Each row is a point on a landscape with many valleys, with its height.
A ball rolls from a point to whichever of its 2 nearest points has the largest drop for the distance, and stops where none of them is lower. Distance is the straight distance between rows; heights are no part of it.
(1238): [ 13.2 -48.1   2.4 -27.6  11.9  43.1  15.6 -13.7  -7.0   3.3 -17.8  21.6
 -20.1 -13.1   4.1  -0.3  20.9  46.0  35.2  22.6]  (h 72.9)
(694): [-41.0  22.5 -23.5 -25.3  15.9 -50.1 -17.8 -19.2   4.3  -3.4  33.2  -3.5
 -10.3  45.9  -7.6   2.9 -24.9 -14.1 -13.6 -23.7]  (h 38.4)
(1160): [ -2.1  10.6  13.9   0.2 -20.1  13.0  -2.5  17.8   2.6   3.9 -20.3  18.5
  50.8 -41.1  -6.0  27.7   8.2 -44.7  -4.7 -17.1]  (h 58.2)
(405): [  3.2   7.6   1.9  -4.7 -15.2 -43.4 -24.3  33.2  23.7  33.1  43.5  -4.1
  16.9   1.5  19.4  40.0 -28.3 -30.7   5.0  46.7]  (h 49.2)
(638): [-14.8   5.8 -16.4   0.9  -5.7   6.9  10.0 -11.4 -26.4  18.2 -39.4 -14.1
  19.3 -11.7  -8.0  27.9  40.5 -10.6 -23.8 -50.8]  (h 26.1)
(1350): [ -9.3  36.4   5.6   5.0 -11.4  -2.8  20.2  -1.6   2.8  15.2   6.5   4.9
  21.4 -21.8   3.1  17.4   2.0 -22.3 -24.0 -36.9]  (h 53.8)
(1344): [ 22.6   2.2 -26.2  24.4 -26.7   3.1 -37.6  30.6  45.5  18.7  33.6  17.7
  25.6  29.7  -9.5  -7.6   7.1  -2.8  -4.1  44.9]  (h 21.4)
(445): [-35.5  -1.5  -1.8 -23.9   3.7 -10.2 -14.4 -26.9 -12.6 -10.6 -13.2  -6.5
 -16.3  14.6 -14.7  -2.7 -13.9   9.2  -4.0 -15.2]  (h 48.5)
(529): [-33.4  23.3  -4.3 -28.5  24.3 -45.5   7.5 -21.8   6.9  -9.8  31.6   0.7
 -26.2  30.5 -11.4 -10.7 -33.4   3.4 -11.4 -25.6]  (h 37.5)
(884): [-12.7  -1.2 -12.0  15.0 -28.3  22.6  12.1 -18.7 -33.9  10.3 -37.7 -31.0
  -9.5 -12.1 -18.2  20.8  29.5   1.5 -18.7 -62.0]  (h 15.2)
(114): [-15.9  21.5 -38.8 -18.7  41.1 -45.2 -29.4   9.0   7.4  12.9  45.5  25.1
  22.0  37.9   8.5  -0.8  -1.4 -23.8  -6.7  -4.1]  (h 42.7)
(813): [-11.3  18.6 -28.1  34.0 -11.6  45.3  18.2 -15.9 -16.4  18.8  27.7  -7.7
 -15.4  22.3 -12.3 -18.5  19.9  35.9 -15.9 -35.2]  (h 7.2)
(150): [-20.7   4.6  27.2 -58.8  -5.0  -6.9  32.2 -44.1 -12.1  -0.5 -24.6  16.1
 -37.2 -30.4 -21.6  24.1   6.3  28.8 -23.1 -45.7]  (h 44.0)
(155): [ -4.5 -14.1 -21.9 -15.9  -6.9 -14.2 -61.6  20.1  22.7  18.0  32.5  13.8
  21.9  36.6  -6.5   9.5 -12.1 -15.3   4.7  35.4]  (h 17.2)
(627): [-11.8  33.8 -10.0  44.6 -32.3  -4.3  19.9 -24.8   4.7 -21.8   6.9 -33.9
  -0.2   0.9  -9.3   4.0 -12.6 -14.3 -19.1 -33.9]  (h 48.1)
(519): [-37.5   6.7  15.5 -46.7 -18.5 -19.8  12.7 -42.6  -3.3  -2.9 -13.1   0.2
 -37.2  -8.9 -24.0  30.6 -16.1  21.0 -25.3 -43.8]  (h 45.4)
(27): [  3.2  18.8 -27.5  21.7  26.0   5.7  13.1 -11.6 -24.6 -18.9 -25.3 -36.2
 -10.6  28.4  11.9 -39.7  19.3   6.0   0.9 -12.3]  (h 55.5)
(311): [-10.4 -23.2   5.9 -34.7  27.5  -4.8 -23.9   1.3   2.5 -11.1  -1.9  32.9
  23.1  -3.1 -13.7 -12.9  -3.0  -7.5   2.4  -0.6]  (h 32.0)
(613): [ 23.5  -0.4 -20.8  10.2  -8.9  20.0   0.7  22.7  36.4  49.5  47.0  16.2
 -12.9  26.7   9.6   3.1  15.7  33.5   8.4  64.2]  (h 35.4)
(408): [-19.8 -19.0   2.1 -54.7  28.4 -45.9 -27.0   9.0   0.9  27.2  47.1  19.4
 -20.1  17.3   3.1  19.8 -37.2  -5.7  22.8  31.9]  (h 15.1)
(1075): [ 23.2 -11.0 -17.0  46.6 -13.0 -26.7 -34.4  23.1  18.6 -43.0 -24.6 -34.7
  22.8  25.4  -7.8 -24.8  -1.7 -34.6   6.6  33.0]  (h 55.1)
(292): [-32.9   4.0  13.0 -39.5  -2.6 -27.0  -0.1 -27.6   1.8 -11.5  -3.1   3.5
 -19.3  -0.7 -27.7  10.0 -24.6   5.5 -17.9 -30.9]  (h 46.7)
(1201): [  2.6  17.6   4.8  26.7 -11.7  -8.2   0.8   1.4  23.6 -28.9  19.2  -8.8
   4.1  -0.9  -5.5 -18.5 -28.9  -9.9 -10.6  -7.5]  (h 50.8)
(641): [-13.5   4.1  -0.5   2.2   5.1  22.0  35.4 -25.6 -16.6   1.6  -2.6 -15.2
 -37.0   7.0   9.1 -14.9  -1.3  34.6  -2.7 -16.6]  (h 20.5)
(1131): [ 41.9 -12.2  10.2   7.0 -11.5  -7.6   4.1  34.8  19.7  37.7   4.4  -0.9
 -19.2 -11.1  19.7   9.9  19.3  23.1  20.3  78.0]  (h 34.4)
(930): [ -7.9  -8.3 -20.6  30.6 -42.9  43.5 -17.3  -8.9 -10.9  -0.9 -14.4 -23.6
  12.2  19.9 -19.9   2.9   4.8   5.6  -2.8 -16.6]  (h 67.2)
(23): [-36.1   9.3 -34.6  -1.7  -7.9  16.9  -5.4 -39.9 -31.5   6.5 -16.5 -29.8
 -19.2  24.1 -31.6   2.0  30.3  27.9 -25.6 -58.8]  (h 35.6)
(1271): [ 18.7  -1.5   7.9  -0.3  32.3  32.1  28.7 -12.2 -36.2 -17.2 -44.1  11.1
  -2.2 -22.1 -11.8 -22.9  45.3  19.4  -0.9 -32.0]  (h 43.2)
(1227): [ 12.9  -6.8  -2.4  21.3 -34.2  20.9 -29.4  22.1  42.9   2.2  37.9  25.1
  21.1  12.0 -18.5  -1.9 -22.8   4.9  -6.1  35.8]  (h 22.8)
(1094): [ -0.6   0.5 -34.1  30.8 -22.8  18.6 -20.8  14.2   7.6  27.7  -8.6  -8.0
  44.5  19.8  10.1  29.4  21.8 -31.1  -6.9  -0.4]  (h 63.3)
(480): [ 46.5  -8.5  48.7  21.9 -23.5   7.0  26.4  21.9  13.3  -1.9 -13.8  -8.2
 -25.2 -32.1  26.7  -2.4  -9.1   8.7  27.0  55.5]  (h 31.9)
(634): [  7.4  14.0  13.8 -19.2  31.0   7.9  46.6 -13.3  11.9 -14.7  37.6  49.7
  -7.4 -38.5   3.1 -19.9   7.8  30.5   7.2 -19.5]  (h 46.8)
(1023): [ 19.3 -10.3  -9.3   9.2  13.0  15.7  -1.6  22.8   1.2  17.8 -12.6  -8.6
   4.7  10.6  23.1  -8.8  20.6  11.4   7.2  40.9]  (h 8.2)
(576): [ 15.2 -20.4  -2.8 -49.4  62.8 -38.8  -9.2  20.5  14.8  11.3  43.4  43.2
   8.4  -7.0   4.2  -1.2  -6.9   8.0  24.4  41.3]  (h 15.8)
(1356): [-13.5  -0.1  33.3 -56.8 -10.2   4.7  24.3 -35.6 -14.9  20.2 -37.6  13.4
 -29.6 -34.1   5.8  40.1  16.3  18.2 -12.4 -39.5]  (h 42.3)
(103): [  3.3  -1.5  -5.2 -29.6  11.2 -12.3 -24.6  21.4  24.4  36.8  54.2  31.8
  13.3  11.8  10.8  19.4  -7.0   3.5   6.4  38.6]  (h 47.8)
(766): [ -7.3  33.9   4.0  40.7 -38.7  10.4  30.9 -23.7  -8.9   1.1   1.8 -30.3
 -14.7 -17.5  -7.2   8.5   2.0  -3.2 -24.9 -51.9]  (h 46.5)
(974): [ -1.1  -1.9  18.5 -38.8  15.3  28.2  42.2 -45.2  -5.5 -14.1  13.9  32.1
 -28.8 -39.6 -15.0  -5.3  20.3  47.1   6.8 -43.3]  (h 47.4)
(1119): [-17.5 -29.6   3.0 -24.3  10.4   4.3 -37.2  -2.4  16.4 -22.6  14.8  34.6
  12.2   5.7 -29.8 -15.2 -23.2   0.2   8.7  -0.3]  (h 28.1)
(582): [  0.1  24.5  18.1  13.2 -28.4   9.2  22.8   9.4   2.9  12.0 -11.9   8.3
  26.6 -42.9  -2.0  32.6  -2.1 -30.0 -13.9 -23.8]  (h 55.7)
(387): [ 13.2  -4.4   4.6  31.2 -31.8  36.8  -1.0  21.0  -4.4  16.1 -28.1  19.3
  48.2 -26.1 -15.4  28.3  22.4 -32.1  -5.6 -18.8]  (h 60.5)
(1195): [ -3.3   9.7  -8.0 -23.3  35.8  18.6  22.3 -22.3 -29.2  -9.7 -10.3  19.0
  -3.4  -5.0 -15.2 -25.5  32.0  27.4  -5.5 -33.8]  (h 46.2)
(508): [ -1.7   3.5 -50.1  19.4  -8.4  11.1 -27.4  20.7  12.3  32.7   8.4   3.2
  40.3  41.9  11.0  14.8  24.0 -15.2 -10.2  10.9]  (h 64.4)
(181): [ 15.3  24.7   8.8  49.7 -41.7   6.3   1.3  19.9  27.2 -17.1  11.1   4.1
  38.5 -22.2 -12.3  10.6 -24.5 -39.7 -12.2  -4.4]  (h 30.8)
(1086): [ 34.3 -27.8   5.5 -33.5  49.2 -25.1 -13.7  39.6   8.7   6.8  16.2  33.7
  14.6 -17.8   8.3 -10.3   9.0   7.0  21.6  62.8]  (h 12.9)
(452): [ -0.4  -7.5  19.4   9.3   0.3  21.8  26.6 -21.1   0.3 -18.4   4.1 -13.2
 -50.0   1.5   6.9 -20.1 -13.2  38.3   7.9  14.4]  (h 21.1)
(1085): [ -0.2 -29.9  -0.6  -9.6  -3.7  50.5  10.6 -13.4 -15.7  19.2 -14.2  19.2
 -10.6  -6.2  -1.0   5.4  18.1  31.1  15.9   6.5]  (h 72.3)
(337): [  9.6  -2.7  32.7 -17.1  31.1 -25.6  20.6  -9.6  -2.9 -36.1 -10.7   2.0
 -31.9 -16.6  12.3 -33.6 -24.1  10.2  14.2   4.3]  (h 17.6)
(1091): [-13.4  -1.9  -4.1 -25.0   3.6  14.0  -5.9  -1.4  -3.2   2.0  -7.5  32.1
  31.8 -18.9 -13.5   1.8   9.2 -10.4  -6.2 -21.7]  (h 37.8)
(605): [ 12.4   8.4  10.4  16.9  18.8  -7.6  -0.3   8.3  -5.0 -49.5 -25.4  -2.0
  22.8  -8.5 -12.7 -44.3   1.2 -19.2  -1.2 -10.4]  (h 31.2)
(960): [ 11.5  -8.7  16.0  20.5  -8.8  45.3  18.2  -5.7 -13.9  -2.3 -14.8   0.2
 -10.8  -8.7  -1.7 -19.9  10.9  24.2   8.9  -5.2]  (h 71.4)
(315): [-25.7  11.0   3.8 -21.8  14.4 -47.7   1.4 -10.0   1.8  -1.1  41.9 -14.1
 -42.4  21.8   7.6  -6.3 -41.5   4.9   0.3   2.5]  (h 36.6)
(923): [  5.9   6.3 -43.4  40.5 -24.8  27.8 -23.3  12.9   9.0  21.1  13.5  -5.8
  14.1  49.7  -0.7   3.1  21.6  11.8  -9.2   8.9]  (h 65.3)
(1298): [ 22.1  -8.6  18.4  34.8   4.2  -6.6   5.3  17.2  -2.2 -34.6 -36.8 -40.5
 -30.6  -1.5  15.2 -29.6 -10.4   4.5  23.4  39.6]  (h 24.4)
(203): [-25.2  11.9   0.9 -11.1 -26.4 -27.9 -17.1   8.2  13.2  35.0  26.0  -6.5
  15.4  -2.9  20.8  52.3 -27.4 -43.9  -2.9  17.1]  (h 50.6)
(970): [ 18.3 -11.0  26.0   9.4   4.4  -7.9   3.1  22.4 -10.3 -13.7 -39.7 -11.5
   3.2 -20.1  22.5  -3.1  -0.1 -16.3  16.9  27.1]  (h 24.7)
(1140): [  7.1  -6.3   5.1 -22.6  45.4  -2.8  34.1 -14.7  16.2 -17.6  44.3  35.5
 -18.2 -22.9   5.1 -30.6  -6.0  35.0  16.1   3.6]  (h 46.0)
(687): [-11.0  22.2 -27.9 -14.8  10.9   9.7 -21.3   2.9  13.5  22.2  41.9  45.2
  43.8  12.9  -9.9  10.0  12.1 -13.7 -22.9 -23.2]  (h 45.5)
(1302): [  3.4  38.8 -23.2   4.4  32.8   0.7  28.1   3.1  -6.6  15.8  19.0  15.8
  14.0  11.5  12.5 -17.8  24.8   7.9 -15.4 -16.2]  (h 50.2)
(135): [-11.8 -24.4 -13.3 -13.2   1.3   1.4 -40.9   6.5  10.2  10.9   8.2  -2.4
   3.4  35.4  -1.9   2.0 -14.7  -5.6   8.4  31.7]  (h 21.2)
(942): [-14.5  15.8  17.8 -36.4  17.5 -66.2  -2.9   9.3  -4.5   6.3   4.7  -9.6
  -0.5 -15.2  26.6  25.1 -22.6 -40.9   2.7   2.9]  (h 54.3)
(890): [-26.1  21.1  -1.6   1.1 -20.3  22.7  11.7 -30.4  -8.3   2.0  -2.7  -5.4
  -3.9 -12.7 -34.8  10.3  13.1  13.4 -30.4 -58.7]  (h 42.2)
(1093): [  1.9 -17.3  47.6 -20.8   3.1 -20.6  -8.6   1.6  -0.3 -38.7 -30.4  -2.1
 -13.3 -32.1   9.0  -5.9 -30.4 -13.2  11.8  15.6]  (h 22.2)
(1024): [ 32.7  -3.6 -12.9   7.9  38.1  11.1  21.1  21.7 -15.3  14.3 -19.5  -2.7
  -7.0   5.2  27.2 -20.5  39.1  17.8  19.9  41.7]  (h 14.2)
(70): [ 20.6   1.7 -20.2  41.9  10.3 -36.7 -12.1  11.8  -2.0 -45.7 -30.6 -47.0
  20.6  21.6  12.6 -21.6   5.1 -38.1   4.8  13.3]  (h 56.5)
(821): [ -0.2   2.5  14.0 -16.0  29.9 -19.4   9.6  -5.2  10.3 -16.4  39.7  23.5
 -11.9  -2.1  -0.8 -17.3 -28.7  10.0   5.5   4.9]  (h 45.2)
(303): [-12.5  13.3 -25.8 -20.8  15.4  -4.6 -29.0  12.9  19.5  39.8  56.5  42.0
  33.5  27.1   9.3  16.3   4.6 -11.0 -10.0  10.5]  (h 46.9)
(220): [  6.4  36.9   3.0   2.5  12.7   7.9  32.9   2.2   1.4  18.5  18.6  17.4
  16.1 -20.8  10.2  -5.1  13.4  -2.7 -21.4 -23.8]  (h 51.7)
(1002): [-22.2  10.2 -22.5  -8.6   1.2  18.5   3.4 -37.2 -23.3  -9.9  -3.2  -1.8
  -9.4  -0.7 -46.4 -17.0  26.8  34.1 -30.5 -62.4]  (h 39.0)
(867): [-11.5  -4.2   5.5  -3.0  -2.9  14.7  -5.9 -18.7  -8.8 -28.3 -14.4 -10.5
 -11.8   4.4 -15.3 -25.6  -5.0   9.8  -0.1 -17.1]  (h 50.7)
(617): [  3.8 -11.5 -13.2  38.7 -35.1 -12.2 -29.8   7.0  13.2 -36.5 -18.5 -35.5
  25.6  16.1  -4.9   6.1 -19.4 -44.8   0.4  15.8]  (h 53.6)
(457): [ -8.2   0.1  40.7 -27.9  -9.8 -24.6   8.0   4.3  -9.0   3.3 -36.4  -7.6
  -4.9 -35.6  25.2  40.0 -11.4 -27.9   1.6  -3.8]  (h 25.5)
(706): [ 35.1 -13.9  -5.7  28.8  22.3   1.6   7.1  20.1  -0.9 -22.2 -27.5 -23.6
 -21.8  20.2  11.3 -46.1  15.6  22.4  12.9  46.7]  (h 19.5)
(1232): [-18.3   1.5  -6.7   8.2  -2.9 -19.6   3.9 -11.7 -15.5 -16.0 -14.5 -46.1
 -25.5  24.8  15.8  -6.4 -14.8   0.0   4.4  10.7]  (h 32.4)
(1045): [  3.4 -30.8  -7.7 -43.8  23.2 -49.3 -57.1  18.9  12.1  26.7  63.9  23.9
  -3.0  35.4  -8.4  13.5 -41.6   5.8  25.2  51.5]  (h 12.6)
(1095): [-11.2  14.2   9.6  25.2 -49.5   3.6  -8.9   7.2  31.2  -8.4  26.1  -0.3
  25.4  -7.5 -11.2  19.6 -42.8 -28.8 -12.2  -2.7]  (h 27.7)
(1342): [-30.3 -14.3 -10.4  -7.9 -17.2  40.3  -3.3 -35.7 -34.2  14.5 -33.4 -26.2
 -24.3  16.2 -21.3  -1.5  20.0  36.0 -11.2 -44.5]  (h 31.0)
(488): [ 20.3   7.5  18.2  34.6 -22.7  16.4   2.0  20.8  19.2 -35.8 -10.8  10.9
  29.0 -21.1 -20.8 -16.2 -14.7 -26.2  -1.5   4.2]  (h 34.5)
(1325): [ 42.0  -5.8  31.4  17.3 -27.5  13.9   9.6  37.3  17.9  17.0 -11.5   0.4
  -2.4 -25.7  11.5  13.5   3.5   1.6  12.9  60.7]  (h 33.3)
(380): [  8.3  14.6  10.9  20.7  -7.7   8.0   2.8   9.2  -4.0 -25.2 -21.3   1.2
  24.7 -19.8 -10.6 -12.9   4.7 -19.8  -7.6 -19.6]  (h 37.6)
(413): [-12.9 -16.6  -5.4  33.1 -43.0  31.8   2.8  -2.4 -12.0  23.3 -23.0 -30.7
 -10.9  14.9  10.6  20.9   3.7   9.0  -1.3  -7.3]  (h 68.6)
(892): [ 22.3 -13.4  -1.5  31.8  -3.2   1.5   3.4  24.3  -8.8  -7.5 -50.2 -25.3
  18.7  -3.2  17.7   6.0  18.1 -28.1  12.7  17.9]  (h 17.7)
(917): [  4.0  14.1 -32.9   9.3  34.9 -20.0  -0.6   7.0 -17.7 -10.9 -20.4 -35.8
  -2.7  39.6  27.0 -29.7  24.8   0.8  -3.0   5.4]  (h 57.0)
(1001): [  1.8  -3.4   9.1  27.2  -6.9  -9.9   4.3  -5.4 -10.0 -31.8 -35.9 -56.9
 -18.0  13.1  11.0 -11.8 -11.4  -3.1  13.7  16.1]  (h 28.7)
(955): [ -2.2  13.1 -21.2  -4.0  23.3 -27.3 -28.2   6.7  23.8   0.9  59.7  22.4
   8.5  35.9  -1.1 -19.3 -16.1  -3.8  -3.7  10.6]  (h 43.9)
(528): [ -2.5 -27.1   1.0  -9.7   8.6 -13.4 -42.8   6.6  15.1 -18.6  23.2   9.5
  -1.2  25.3 -12.0 -16.0 -35.5   4.9  11.7  33.0]  (h 24.6)
(952): [ -2.5 -14.0  36.9 -26.7   3.6 -36.7  -2.9  -0.8 -10.2 -15.2 -29.4 -24.4
 -23.2 -21.6  22.1  12.8 -27.1 -20.6  11.3  20.5]  (h 14.0)
(928): [-10.6   8.0   7.3 -25.3  -3.3  26.5  20.6 -11.7 -20.9  36.2 -17.6  17.8
   6.1 -27.1  -2.1  25.9  28.7   7.5 -13.0 -41.5]  (h 42.8)
(652): [  0.2   1.8  -7.1  31.7  -8.5 -16.1 -22.4  -2.8  14.6 -41.4   7.8 -19.6
  14.0  17.3  -3.2 -14.6 -19.0 -29.4   0.3   2.4]  (h 52.0)
(464): [ 10.7 -13.2  30.3 -22.9  30.6 -12.6  32.7 -33.6   4.4 -48.2   9.4  17.6
 -44.6 -20.8   8.5 -37.7 -23.9  30.4  25.2  -5.7]  (h 12.5)
(853): [ -5.7  -5.0 -36.9  55.0 -39.4  54.5 -23.5  -4.1  -3.8  17.6   4.0 -15.9
  12.2  45.8 -21.8   2.1   8.2  10.2  -5.9 -10.5]  (h 66.1)
(784): [ 18.0 -12.1  22.6  37.4 -36.9  53.2  20.5   9.3   0.4  15.8  -8.7   0.9
  -8.3 -12.7  -2.9   5.3   0.0  20.9   5.0  10.7]  (h 70.5)
(243): [ 30.6  -2.3  12.3  20.0  16.3  35.9  34.8   6.9 -36.9   6.3 -51.4   3.2
   3.5 -25.8   2.4  -9.5  49.8   3.5   3.1 -31.3]  (h 39.4)
(1100): [-23.9 -16.5   1.3   6.7 -34.8  28.6   4.4 -31.9 -34.9  -0.4 -55.3 -41.3
 -30.7   4.0 -15.2   7.5  19.5  18.7  -8.2 -45.3]  (h 25.0)
(954): [ -5.8  -2.1 -11.6  10.5 -11.5   0.0   2.8  -0.2 -22.7  -2.9 -51.3 -17.5
  36.9 -17.9  -1.4  26.2  26.8 -35.4  -5.1 -36.5]  (h 34.7)
(361): [ 10.5  -7.3   8.2  44.9 -43.9  46.2  21.0   4.5 -17.3  36.3 -15.0 -22.3
 -17.1   8.4  19.5  12.8   2.5  24.1  -1.5  -3.8]  (h 69.6)
(1030): [-10.9 -29.2   2.1 -61.0  48.7 -46.2 -11.3  10.8   7.5  22.6  61.1  41.0
 -17.2   3.4  -1.0  11.9 -21.1   3.3  27.6  24.6]  (h 17.3)
(1288): [-18.5  -9.3   0.6  19.2 -44.3  12.3 -31.4   5.7  33.7  -5.0  26.6   3.6
  19.3  11.7 -10.6  11.2 -40.9 -17.5  -6.5  15.7]  (h 25.1)
(566): [ 12.3  11.8  16.3  -7.1  10.7  34.2  48.7 -23.5  -2.4  -9.2  23.8  40.8
  -6.8 -47.5 -16.7 -12.3  27.5  24.6  -2.5 -48.2]  (h 48.0)
(1206): [  6.0  -5.2 -15.9  37.2 -37.8  23.7   2.5  12.6   0.2  24.4 -25.5  -9.2
  41.8 -10.6   1.6  35.0  18.2 -38.7  -5.6 -20.1]  (h 61.9)
(69): [-16.3  21.0  -6.9   9.7 -13.9  32.9  27.8 -35.3  -6.4   2.3  21.4 -10.4
 -33.5  11.3 -12.2 -18.7   0.9  33.6 -16.8 -31.9]  (h 15.3)
(226): [-17.8  10.0 -14.0 -29.1  -0.1  22.5 -22.7   5.3   5.8  19.3  23.2  51.6
  55.9 -10.5 -18.2  16.3  19.2 -19.1 -19.6 -33.2]  (h 43.1)
(1021): [ 28.7  -9.5  -0.1  -0.3 -19.4  -1.2   2.8  31.4  33.5  59.7  30.0  -0.1
 -14.9   2.9  14.0  13.7   7.6  36.8  17.4  77.7]  (h 35.0)
(314): [ -6.1   8.3  24.3 -23.4  -5.1  -0.5  21.3  -5.8  -8.8  10.4 -28.7   0.5
  -8.9 -30.9  20.1  25.6   1.3 -10.2  -6.7 -16.2]  (h 32.5)
(520): [-16.3  28.9   8.5  14.3 -37.3  19.1  27.1 -22.1  -8.9  19.4  15.9  -7.2
 -13.0 -21.2 -17.3  23.0   2.3  10.1 -30.0 -53.7]  (h 44.5)
(391): [ 15.0  16.3   4.4  32.5 -10.5  17.4  31.4  12.5 -13.0  15.5 -21.9 -10.4
   4.7 -16.4  19.8   6.0  17.9  -6.5  -7.5  -9.9]  (h 28.2)
(548): [ 20.0 -30.8   2.8 -25.2  36.9 -24.2 -25.7  26.6   0.3  -2.5  -5.0  13.5
  15.6 -10.1   7.1 -11.6   4.3  -6.5  16.9  45.1]  (h 8.3)
(1262): [ 11.4 -16.8 -17.9  21.3 -10.1  -4.1  -7.0  17.4 -20.1   2.4 -61.0 -31.7
  37.0  -5.5  15.8  24.3  29.1 -46.8   4.4  -1.4]  (h 25.6)
(1382): [  0.8 -11.6   4.0 -32.6   3.6 -24.1 -31.5  38.3  20.6  42.8  44.6  24.5
  23.5  -2.5   7.1  35.3 -14.3 -20.5   2.4  57.3]  (h 48.4)
(40): [-15.1  31.9  20.1  18.9 -33.0  -5.1  12.5 -17.4  16.2 -26.2  15.9 -11.1
  -0.6 -10.8 -12.4  -0.4 -35.4  -9.9 -21.5 -27.8]  (h 49.6)
(1312): [-17.7  -7.7  14.2 -39.4   1.2  16.1  16.2 -36.6  -5.2  -7.0  -8.4  21.2
 -12.4 -23.8 -17.8   1.4   4.6  25.5  -4.8 -29.3]  (h 45.9)
(96): [  6.9 -22.9 -11.3 -18.1  -0.3 -38.3 -65.2  25.4  22.1  15.4  41.1   6.0
   4.6  27.7  -3.3  12.2 -22.0  -2.4  18.1  57.6]  (h 14.5)
(598): [ -4.5   5.7 -13.3  24.3   9.7  16.1   9.1 -17.7 -27.0 -32.8 -34.2 -32.6
 -14.6  16.8 -11.9 -33.6  11.7  18.1  -3.0 -26.7]  (h 53.7)
(121): [ -4.4  28.9 -32.3   1.0  33.3  22.5  20.8  -9.8 -18.2   4.3   3.4  11.8
  12.6   6.3  -1.6 -23.9  41.3   9.8 -16.8 -36.2]  (h 48.6)
(731): [-23.0   4.9  10.7  -7.0   3.4 -33.0   0.1  -2.7  -3.4  -1.0  10.4 -29.5
 -33.7  17.1  16.7   5.0 -35.9   0.6   8.9  16.9]  (h 35.1)
(948): [ 28.3 -22.3   2.2  13.3   7.9  14.1   9.6  16.0   3.2  -0.9  -8.6 -15.0
 -29.4  12.7  14.7 -27.5   0.8  31.7  19.2  45.4]  (h 15.0)
(517): [ 19.2  10.3   3.2  49.9  -7.5  24.9  33.9   3.0 -33.3   6.2 -39.9 -19.3
  15.7 -20.3   8.0   3.9  34.3  -6.5  -0.4 -30.0]  (h 33.8)
(609): [ 33.7 -29.5  46.4  -2.2  -3.5   8.6   5.9  15.2   0.7 -10.5 -30.7  -0.5
 -19.4 -34.8  21.0   4.7  -5.1   5.6  32.3  43.6]  (h 29.6)
(1099): [ -8.3   2.5  29.1 -32.4 -21.0  27.7  20.4 -12.2 -10.6  25.0 -31.8  24.3
  -2.1 -49.5   3.9  41.0  13.8  -4.3  -8.9 -37.8]  (h 38.5)
(149): [-30.3  15.3  -0.5 -20.4  -5.2 -48.9  -0.1  -0.9  -5.2  28.5  11.6 -25.7
  -3.7   5.8  27.0  45.5 -22.7 -35.6  -0.1   8.2]  (h 52.4)
(1281): [ 16.6 -47.9  15.8 -41.3  38.7 -26.6 -37.1  11.5  -1.0 -21.0  -8.9  17.9
  -0.1 -10.0  -8.7 -18.4 -21.7  -1.8  33.6  43.5]  (h 14.8)
(319): [-39.1  23.3 -51.2 -24.1  33.9 -61.8 -33.8 -10.4  -0.2   0.7  27.2  10.5
  11.7  57.3  -1.0   2.2  -6.1 -28.3 -16.8 -31.7]  (h 40.4)
(1054): [ 13.8   5.8 -34.8  13.0 -22.2 -24.8 -70.5  25.2  41.8  21.2  48.5   8.7
  20.6  47.6  -5.4  13.6  -5.7 -14.4  -5.9  53.3]  (h 19.9)
(1327): [ 15.0  -3.2  13.1   0.5  28.5 -10.1   9.1  -0.5  -6.6 -47.4 -20.8  -0.6
  -5.2 -10.3   5.6 -44.2 -10.3   2.1   8.3   5.0]  (h 24.1)
(1352): [ 31.9  12.3  -2.5  19.1  21.1  16.3  41.1  17.6 -14.4  11.7 -18.4   7.5
   0.5 -10.0  26.4 -14.3  38.3   8.5  -3.1   4.4]  (h 21.0)
(856): [  3.5   8.1   0.8 -12.8  29.8 -22.3 -13.0   3.0  28.8 -22.9  51.5  29.7
  10.3   2.2 -14.6 -24.5 -28.7  -4.0  -3.7   0.6]  (h 44.6)
(625): [  8.2 -37.9  29.5 -24.0  24.7 -30.3 -24.5   1.3  -3.6 -44.9 -22.8  -0.1
 -18.6 -13.6  -2.1 -27.8 -29.7  -3.5  20.7  27.2]  (h 20.9)
(1340): [  4.9 -21.1  24.5 -14.7  19.9   4.3  23.8 -30.3   4.6 -39.6  15.7  -6.6
 -61.7  -6.6   7.7 -23.8 -20.7  47.8  36.3  15.9]  (h 16.6)
(477): [ -5.8  13.4 -28.9  29.4  26.5 -39.3   1.8  -4.0 -10.7 -31.9 -32.6 -54.0
  -0.5  32.0  24.6 -20.5  12.7 -28.4  -2.5  -4.9]  (h 58.3)

For each start below, name the point where the ball stops.
(1238) => (1023)
(1201) => (884)
(1085) => (1023)
(1094) => (1023)
(955) => (1023)
(613) => (892)
